Points on a hilly landscape, in no order, each with its height.
A ball rolls from a point to the lowest of its 3 nearest points, and stops where none of them is lower. Distance is the straight distance between rows; heights are no part of it.
k_322 h=223: [148,92,134,108,108,101,81,33,119]
k_535 h=644: [73,128,64,91,67,72,60,123,101]
k_155 h=386: [98,150,116,94,84,92,56,68,53]
k_527 h=177: [91,125,120,88,62,126,69,56,47]
k_366 h=425: [75,91,22,86,81,119,143,105,142]
k_902 h=348: [104,97,110,132,170,69,113,143,55]
k_337 h=385: [87,125,99,97,107,74,93,152,110]
k_633 h=150: [129,61,109,84,80,140,121,71,118]
k_988 h=306: [97,69,125,146,163,83,118,133,70]
k_616 h=273: [99,162,106,102,120,60,74,108,61]
k_515 h=230: [94,75,134,114,120,113,132,126,119]
k_678 h=354: [91,84,130,128,154,81,123,139,84]
k_13 h=214: [83,117,92,99,93,87,105,149,124]
k_797 h=506: [52,103,20,97,70,85,100,115,133]
k_255 h=361: [97,111,116,117,156,71,109,146,72]
k_170 h=529: [81,116,130,99,60,155,104,61,41]
k_131 h=253: [94,128,113,106,140,67,98,146,86]
k_392 h=213: [85,98,64,92,83,110,130,135,142]
k_241 h=423: [99,154,109,93,91,78,54,83,59]
k_792 h=570: [71,120,65,82,55,79,45,103,80]
k_567 h=352: [96,51,135,159,157,100,117,104,85]
k_579 h=278: [97,56,142,142,150,103,124,107,96]
k_673 h=325: [101,85,118,134,167,76,118,142,68]
k_801 h=281: [69,100,26,94,78,107,129,112,146]
k_650 h=401: [49,101,10,94,80,94,119,96,142]
k_126 h=185: [73,113,54,93,76,84,97,138,135]
k_98 h=198: [92,69,142,130,140,102,125,122,102]
k_498 h=510: [86,121,84,78,51,99,46,81,57]
k_221 h=413: [99,81,70,87,81,133,144,113,137]
k_580 h=128: [146,61,97,71,74,115,81,45,110]
k_100 h=371: [93,142,121,93,75,109,64,56,49]
k_916 h=794: [86,140,90,87,89,67,67,130,100]
k_743 h=532: [121,66,147,130,122,118,113,54,112]
k_209 h=194: [135,76,139,103,103,119,99,42,116]
k_798 h=265: [131,64,129,95,91,134,112,66,119]
k_303 h=270: [93,72,133,139,157,92,122,131,83]
k_23 h=316: [86,101,104,99,105,101,118,150,126]
k_537 h=481: [88,91,119,107,116,104,128,144,121]
k_104 h=176: [142,50,74,62,74,131,105,54,108]
k_187 h=393: [95,155,121,104,87,103,67,56,50]
k_630 h=220: [155,82,116,83,87,95,68,41,116]
k_330 h=215: [131,54,71,68,73,138,130,69,110]
k_734 h=264: [102,57,146,144,140,112,119,86,106]
k_754 h=356: [101,76,125,102,104,125,134,117,126]
k_82 h=102: [149,71,116,81,82,116,86,42,110]
k_153 h=210: [116,62,134,104,104,134,125,80,120]
k_519 h=698: [157,87,91,71,90,65,47,63,126]
k_354 h=231: [77,98,43,96,77,106,128,125,143]
k_397 h=434: [93,83,98,100,89,124,135,125,138]
k_963 h=317: [93,86,83,94,83,126,136,127,139]
k_293 h=675: [75,135,77,91,76,68,67,132,105]
k_251 h=190: [107,159,105,110,140,62,83,112,59]
k_739 h=521: [88,138,89,83,70,72,46,101,74]
k_233 h=308: [104,68,133,109,112,126,135,107,121]
k_41 h=417: [89,133,131,105,73,132,82,50,42]
k_26 h=343: [126,61,99,85,80,142,130,80,121]
k_386 h=313: [152,91,125,95,102,92,72,35,118]
k_222 h=239: [97,146,107,102,134,57,85,131,77]
k_317 h=97: [132,59,88,68,76,141,124,69,115]
k_950 h=474: [89,148,102,88,78,77,49,86,70]
k_795 h=504: [91,137,102,83,63,91,46,76,62]
k_886 h=708: [58,113,47,92,65,75,66,119,113]
k_10 h=579: [126,61,55,68,75,139,141,75,120]
k_651 h=82: [108,143,102,117,156,59,98,127,55]
k_721 h=200: [79,108,79,97,86,95,111,145,135]
k_605 h=502: [93,81,43,80,82,128,148,108,141]
k_685 h=681: [102,165,111,107,115,69,68,79,55]
k_443 h=275: [88,132,108,96,122,70,92,147,94]
k_6 h=164: [98,63,142,126,129,114,128,104,112]

Call two points neighbours if one is among the 3 nearest of the other. Go from one point of each pair to the other, from neighbour to neighbour, staying as low as possible. Name the highest point that can't be avoided.
k_6 and k_317 => k_233
k_209 and k_126 => k_337
k_527 and k_126 => k_685
k_651 and k_6 => k_255
k_82 and k_317 => k_104

Two balls start at each pair of points below. Name the first point that both come to, or write never.
k_293 and k_222 => never
k_798 and k_963 => never
k_650 and k_739 => never
k_131 and k_616 => k_251
k_916 and k_241 => never
k_673 and k_567 => k_6

For each start below, name the point where the ball stops.
k_397 => k_126
k_605 => k_126
k_902 => k_6
k_519 => k_82
k_579 => k_6
k_685 => k_651
k_187 => k_527
k_795 => k_527
k_255 => k_651
